Points, in no order, along strands that fork, close into loops and pass close to each other.
Points whose rows are less than 107 apart are linked; no others are. Some points are linked to none.
fip: [  4  22  20 -42 -24 -47  62  -9 -47  18 -32 -34  41 -27  16   7  16 -19
 -10  -2 -23  77   7 -42]
nago: [-16 -40 -28  53  34  28 -14 -37   2  23   0  33  -7 -45  26  24 -11  15
  10 -19 -35 -50  42  -2]
tubig: [-13  -3   0   5  -6 -28   2  19  69  10  28   2 -13  19 -24 -31  25  23
  25   7 -17  24   9   4]
Sosig: [  8 -44 -36  -8  30 -65 -17   3  20 -40 -26  24  -6  11  32 -37  25  11
  11 -25  57 -24  17  -6]
Noru: [ 30  30   8 -43  -5 -15  14  -7  17  28  50 -33   6  -8  26   8  52  15
 -13   0   2 -18   4  19]
fil: [-49  26   1  -3 -10  47  10  21  30 -34 -44 -20 -15   8 -90   2   6  -3
  17  13 -17   0  -1  14]
Lur: [-21  35  18  29  -7  23  26 -15 -58  25 -37 -10   5 -30  -3  35 -10 -45
  -2  -6 -39  21 -24 -36]
romag: [ 37  -5  -6 -22  21  42 -24   1  17  11  23 -16  22  29  47  40 -13  28
 -20 -18  32 -48  10  55]
gefut: [-35  86  14 -34 -44  29  35  36 -47 -23 -56 -43 -16 -10 -31   0  31 -17
   9  20  12  34 -23  14]
Bapa: [-41 -22 -52  15 -10  10  -9   9   8 -55 -36  17   3  23  -4 -20 -17  33
 -12   9  29   4  11  18]
Likuv: [ -5 -38  -6  71  42 -13  -3 -52 -35  33  13  59 -10 -77  29  -9 -11  -6
  17  11 -74 -11  47 -51]
Rume: [ 33 -46 -18  20  34  -7   0 -27 -13  19   6  23  63 -30  65  13 -26 -19
  15  21 -30  15  59  -1]
sof: [-31  -6 -22  26  23  66 -39  39  30 -28 -24   9 -46  -2 -62 -24 -25  25
  15  -6  21 -52  -3  31]
Puduf: [  6  12  -7  16 -27  60   2   3 -22  40 -12  19   7 -24  -2   3 -41  -5
  -7  22 -36  33  -9  44]
did: [ 34  -9  13   7 -26  -8 -14 -30 -21  34  27  27  -1  -2 -13  63  -9 -63
   1 -13 -10  10 -43 -31]
tokev: [-24 -35 -29  54  14   0   4 -46  -5 -14 -15  23   4 -18  16  18 -14 -13
  -2 -19 -18 -32  13 -45]
Kodor: [  1   9   9  17   3  38  12 -45 -59  30 -20  15  46 -30  61  14 -32   8
  -7  36 -30 -13  16  35]
Zov: [ 22 -10 -12  20  29 -35 -23  25  -8 -52 -35   6  -9  35  41 -48 -37   3
 -15  -7  61  -3 -29  -9]
nedi: [  2  59  11 -43  14 -36 -13  88  12 -60   5 -54  17  36   2 -63  45  85
 -49  24  72  37  42 -15]
buvis: [  6 -42 -51 -13   4   7  25 -23 -40 -31 -39  13  34  -2  22  -5 -50   2
  -4  34  -5  46  28  -5]
baziv: [ 30  15  29 -13 -17  -4  -8 -34 -47  47  32  -5  -9  -6  16  50   6 -43
   5  -8 -15   1 -35   0]
difo: [-11 -30 -11  56   6   9 -30 -10  -7  26  18  43 -24 -37 -31   8  -8 -15
  13   7 -68  23   9 -32]
revek: [-43  31  29  20 -35  15   8  -7 -29  11 -24 -11 -26   2 -46  55   0 -59
   9  -9 -16  20 -44 -39]
kuleg: [ 37 -33  32  47  -9  20  -8 -16 -13  33  15  36   2  -5  -5  41 -48 -67
   2 -18 -16  16 -44 -32]
Sev: [-30  27  14   4 -42   9  10  33 -13 -11 -44  -2  10  17 -37 -13 -25 -14
   5   6   9  50 -45  -9]
peve: [ -7  10  16  44   1  60 -13 -29 -61  53   0  24  12 -40  36  42 -28  -6
  -3  17 -65 -14  13  -5]
vikol: [-10  -2   6  30 -26  45  -9   0 -34  39  -4  29 -35 -25 -39   1 -30 -23
   7  17 -38  27 -16  -5]
Pez: [ 32 -25  -4   0  43  -1 -29   3  26   8   7  16 -38   3  -1 -37  -5 -11
  20 -19  15 -44 -24   7]
dil: [-36  -8 -53   5   2  15 -10 -10  40 -21   8   7 -36  19 -38   6  30  39
   7 -26  16 -48  10  26]
gake: [ 27  59 -12 -45  12  -4  -8  24 -27 -25  -1 -33  17 -13  27 -46  19  51
 -10  31  32  17  14  43]
bel: [-41  69  32  -7 -45  27  19  67  -8 -37 -53 -43  -5  23 -56 -13  -1   9
   3  20  15  47 -31  11]
gazi: [ 52 -69  15  29  47  -1 -30 -24   2  44  19  49   2 -31  44  20 -35 -26
  25 -19  -7 -69  27 -11]
goz: [  0 -50 -50  29  -6   1 -24  -5   1 -43 -31  41  -6  11   8 -26 -37  14
   0  -3  28 -24   6  15]
vob: [-13  -5   6   8 -21 -65  -3 -47 -20   6  24  26 -20   4  30   9  24 -45
  -7 -26 -15  -8 -33 -39]
duni: [ 16 -38  16  17   1 -57  -9 -62 -24  12  30  44 -13 -10  40  30   0 -53
  -6 -17 -13 -48 -13 -51]
leto: [ -9  30  13 -24 -26   2  17  11   4   3  -9 -33  18  17 -18   8  -4  -4
 -20 -17  -4  23 -32  -2]
Lizof: [ 35  10 -22 -59   9  12 -10  22  21  -1  28 -48  41  31  45  18  31  50
 -29 -27  52 -42  23  47]
nofu: [  4 -45   6 -22  -2 -57  -6 -13  62  -8  28   7   5  26 -22  22  19 -21
  -8 -29  22 -11  -5 -21]
kide: [ -8  -1  -3 -31  32 -44   5  49  74 -27   8 -40  -6  33   0 -47  68  35
   4 -14  37 -20  30   9]
Kizo: [ 12 -30  -6   9  30  -5  14 -24   7  43  19  16  52 -35  63  40  28  19
 -17   3 -29   2  67  -4]
vor: [-57  49  34  -3 -48  61  26  27  31 -18 -11 -34 -30  38 -67  54  10   6
 -21 -26   4  -1 -33  10]
zemub: [ 11  25   8  20 -22   6 -36   6 -41  -8  -7   5 -16  11  28 -40 -41 -10
  -7  -1  21   3 -54  27]
nufi: [-44 -15  -3  19   0  61 -18  20  31 -15 -33   7 -36   6 -78   1 -31  -5
   1  13  -1 -12 -12   2]
Nus: [-34 -56 -42  47  -2 -21  18 -30  14 -22 -14  33   0 -14 -12  -9 -20   1
  19 -10 -19   8  14 -44]
subo: [ 27 -17 -35   4  31  39 -19  30  27 -12  -9   3 -22  -5  -2 -52  -8  35
  14   1  41  -8  28  47]
geb: [  6  86  28 -12 -18  -1  26 -17 -38  38  35 -28 -45 -11   5   7  31  -4
  11  -4 -25 -18 -31  15]
gobul: [-26   7  55  -4 -24 -38 -19  38  59 -26   2  -4 -11  60 -64 -15  -8 -10
  21  -5  25   3 -38 -16]
Sebo: [ -3 -28   5  17  -7  -6   1  -9  72  38  56  11 -11  27 -36  24  18   3
  17 -27 -25  31  16 -11]
tezef: [-58  43  39  24 -48  45  11   6  -2   5 -15  -4 -43  15 -75  54   0 -22
  17 -15 -17  13 -49 -14]
desob: [ 18  69   1 -35 -12 -24 -12  59 -10 -35   7 -35   5  28   5 -57  28  53
 -43  32  50  31  -4  24]
vute: [-26  -9  28  27 -18  16  12  -4  40  24  30  23  -7  17 -41  27  -3 -14
  -2 -24 -34  30 -26 -31]
Gilil: [ -9   2  18 -66 -22 -32  46  30   9 -24 -23 -49  34  -2 -42  -1  15   2
  10   9  -3  72  15 -28]
bezi: [-10   4  17  14 -13  10  14   2  15  37  17 -14   2  11   9  12 -16  -9
 -23 -25 -27  25 -38  -3]
tuni: [  8 -32  19 -44 -12 -75 -10  -4  41  11  40 -13  -1  33  21  -5  62  -8
 -15 -25  11 -18   2 -11]
doved: [-43 -17  16  10 -33 -10   2  31  28 -35 -20   6   4  36 -54 -19 -29  -9
  18   5  11  35 -23 -10]
zenob: [ 11  31  19 -20 -23 -32 -29  19   9  -9  30 -10 -20  40   8 -22  32  16
 -25   3  48 -14 -44  23]
fenap: [ 41 -69   7  35  31  14 -10 -35 -31  11   0  49  41 -35  64   4 -51 -23
  23  12 -17 -33  30 -18]
babos: [ -5  36  -4 -13   5 -43 -40  50  17 -33   4 -28 -14  39  -4 -49  16  32
 -36   4  61  17 -20  11]
nomi: [-28  -1   1 -34 -29 -18  45   2 -24 -13 -30 -23  28 -20 -21  16   2 -10
   4  16 -22  88   0 -36]
zor: [-37   6 -49   2 -26   9  -3 -21  -4 -24 -16  -2 -16   1 -26  -8  21  13
 -12   6   4 -21  -2  12]
goka: [ 23  36  27 -50 -37 -20  52   2 -54  25  -5 -38  40 -31  36  13  30  20
 -15   7 -20  56  16 -13]
Mep: [ 33 -49  -8  16   4 -64  -5 -39 -29 -10  13  54  -6  -8  57 -23 -19 -46
   7   8  16 -27  -7 -19]
bos: [ 10 -39   5  -7 -10 -29   2 -21  19  19  30   4  18  18 -17  47  -2 -65
  -9 -19   8   7 -11 -42]
Rulus: [ 10   7 -21 -46 -16  -3  14  -7 -55 -25 -33 -11  20   0   6 -21 -29   4
   2  37   6  45   5  18]
dufem: [ 31 -55  28  56   8   7 -10   0  28  17  20  36  -9  -6 -22   7 -54 -49
  14 -18 -15  -5 -20 -54]
zenu: [ 24 -28 -17 -32  15 -14   5  -9  17   7  -7  -9  31  -8   6 -17   7 -12
  -4   2  11   6  16   7]
kolam: [ 26 -20 -47 -22  48   3  -5  25  31 -36 -30 -15 -11   3 -27 -45   3  30
  26  24  37   3  40  34]
kubif: [ -4 -59 -63  18  22   3  10 -31 -21 -46 -48  33  18 -10  35 -20 -44   6
  20  14  15  -7  38   1]
Rep: [ 22  26  16 -69  -4 -35  39   9 -11  18  27 -34  29 -15  25 -15  43   9
 -24   0 -12  21  11  -5]
vedoz: [ 10 -13  -6 -51  19 -72  15   6  53   5   9 -17  -8  16  38 -40  68  18
  -5 -24  24 -19  26   1]
Rilad: [ 16  15  -5   1  19  71  -8  -9   8  18  -3  -8  -8   7  15  33 -26  24
 -23  -4   7 -63  -8  50]
varen: [ 15  53  30  -7  -8 -15 -29   5 -34  12  18 -10 -27  23  37  -7  -1  -4
  -6  -1  26  -2 -54  22]
rin: [-22  -4 -34  15  14   7 -38  19  69 -24   9  -3 -49  41 -26  -5  33  46
  20 -24  52 -39  13  44]
kufim: [-36  59  20 -25  -8  37   5  29  42 -26   4 -55 -17  45 -67  39  24  22
 -10 -19  15 -34 -19  20]
Dutu: [ 28 -21 -22  -3  42  35 -33   7  16  15   6   5 -30  -6  -8 -18   6  18
  30   4  12 -51  26  53]
Gav: [  0   9   7  -5  31 -29 -26  48  77 -30  10 -24 -38  50 -36 -14  53  46
  18 -25  55 -34  24  16]
Todu: [-34 -36  12  -1 -17 -33  22  12  49 -21   1   9   4  17 -39 -51  -3   4
  23   2 -10  43   3 -22]
Tulo: [-15  -7 -13  41  47  58  -3 -35 -17  43  14  22 -17 -47  17  37   4  10
   7   4 -59 -24  29   2]
Tad: [  1 -42 -15  35  10  12  13 -35 -39 -16 -20  21  35 -28  13  37 -40 -50
 -11  12 -27  13   5 -49]
kep: [-20  27 -20  14   6  80 -28  20 -11 -15 -14  -2 -35   7 -26   3 -13  33
 -18   6  13 -51 -12  48]
buku: [  1   7   4   2 -10   0  26 -31 -62   9 -24   2  44 -20  42  38 -19 -52
 -15  16 -26  37  -2 -41]
zubit: [ 19   9 -10   4   4  38  -9   3 -24  18 -26   1  21 -18  40 -26 -29  22
   1  24 -10  -3   9  45]
vobu: [  5  -2   1  18  34  30   8 -33   9  55  28   7  32 -19  35  58  11   3
 -20 -10 -32  -8  38   7]
munu: [ 45 -51   9  40   1 -42  -8 -57 -48  17  32  69  38 -28  67  -7 -45 -44
  23  19  -7 -26  18 -10]
kun: [ 52 -45  20   8  56  24 -27 -18  16  44  28  11 -18 -13  24   8 -20 -22
  26 -26  -2 -53  -5  -1]
Valut: [ 10  64  49   5 -12  10  -8 -37 -66  63  32  -1 -40 -27  33  30  13 -33
  15   3 -38 -11 -37   8]
bof: [ 35  24   6 -70  33 -27  41  12 -19 -18 -12 -43  23  -8  29 -52  18  24
 -16  19  13  22  13   9]
Vuli: [-48  31 -25 -24 -10  13  21  12  15 -44 -32 -40  -6  -1 -44  -9  29  26
  -2  21 -11 -10  13  -5]
Rubag: [-19  40  13 -64 -42 -44  52  51  28 -31   3 -40  30  -3 -44 -26  30  49
   0  26  -5  58  21 -14]
labe: [ 40  -5  14  11  11  -6 -32   3 -25 -22  -8  19  27  22  52 -34 -39  -7
  -8   5  39 -18 -29  21]
kanu: [  7 -25   7  49  27 -14 -25 -34 -43  29  47  53 -17 -63   6   8  -6 -34
  22  18 -56  10  28 -37]
dod: [ 30  56   1 -22   2  14   8  -1 -19  24  24 -28 -18 -17  -2   3  25  16
  -1  14 -10 -23  -2  47]
bofa: [-22  31  -9 -49 -32 -29  43  53  53 -47  20 -45  36  15 -40 -13  63  58
 -15  -7  15   6  33   5]

A fork is a point with three links, a tip a point with one. Leave the first point through the second and follow the links. Name the first fork or tip that comes.
rin, Gav: did
Vuli, fil: Lizof
Tulo, peve: Likuv
Lizof, romag: zor
tokev, Tad: kufim
kanu, difo: Tulo
kufim, vor: tokev

A piece is two or more points that can be reached from each other along the links. Count, over all rows, the pieces, the separate loops (a circle has one, a figure eight two, a Y none), the forks (points with three links) and the tips (points with one).
pieces: 3
loops: 1
forks: 9
tips: 13

Name the points in between on the shortest way along the links from the first point to the second, in order.
nofu, goz: tuni > vedoz > kide > Gav > rin > dil > zor > Bapa
Rume, buku: Kizo > vobu > Tulo > nago > tokev > Tad
Rep, dil: Noru > dod > geb > Valut > baziv > did > bos > nofu > tuni > vedoz > kide > Gav > rin
bos, labe: did > baziv > Valut > geb > dod > Noru > Rep > bof > gake > desob > babos > zenob > varen > zemub
Puduf, duni: zubit > Kodor > peve > Tulo > vobu > Kizo > Rume > fenap > munu > Mep
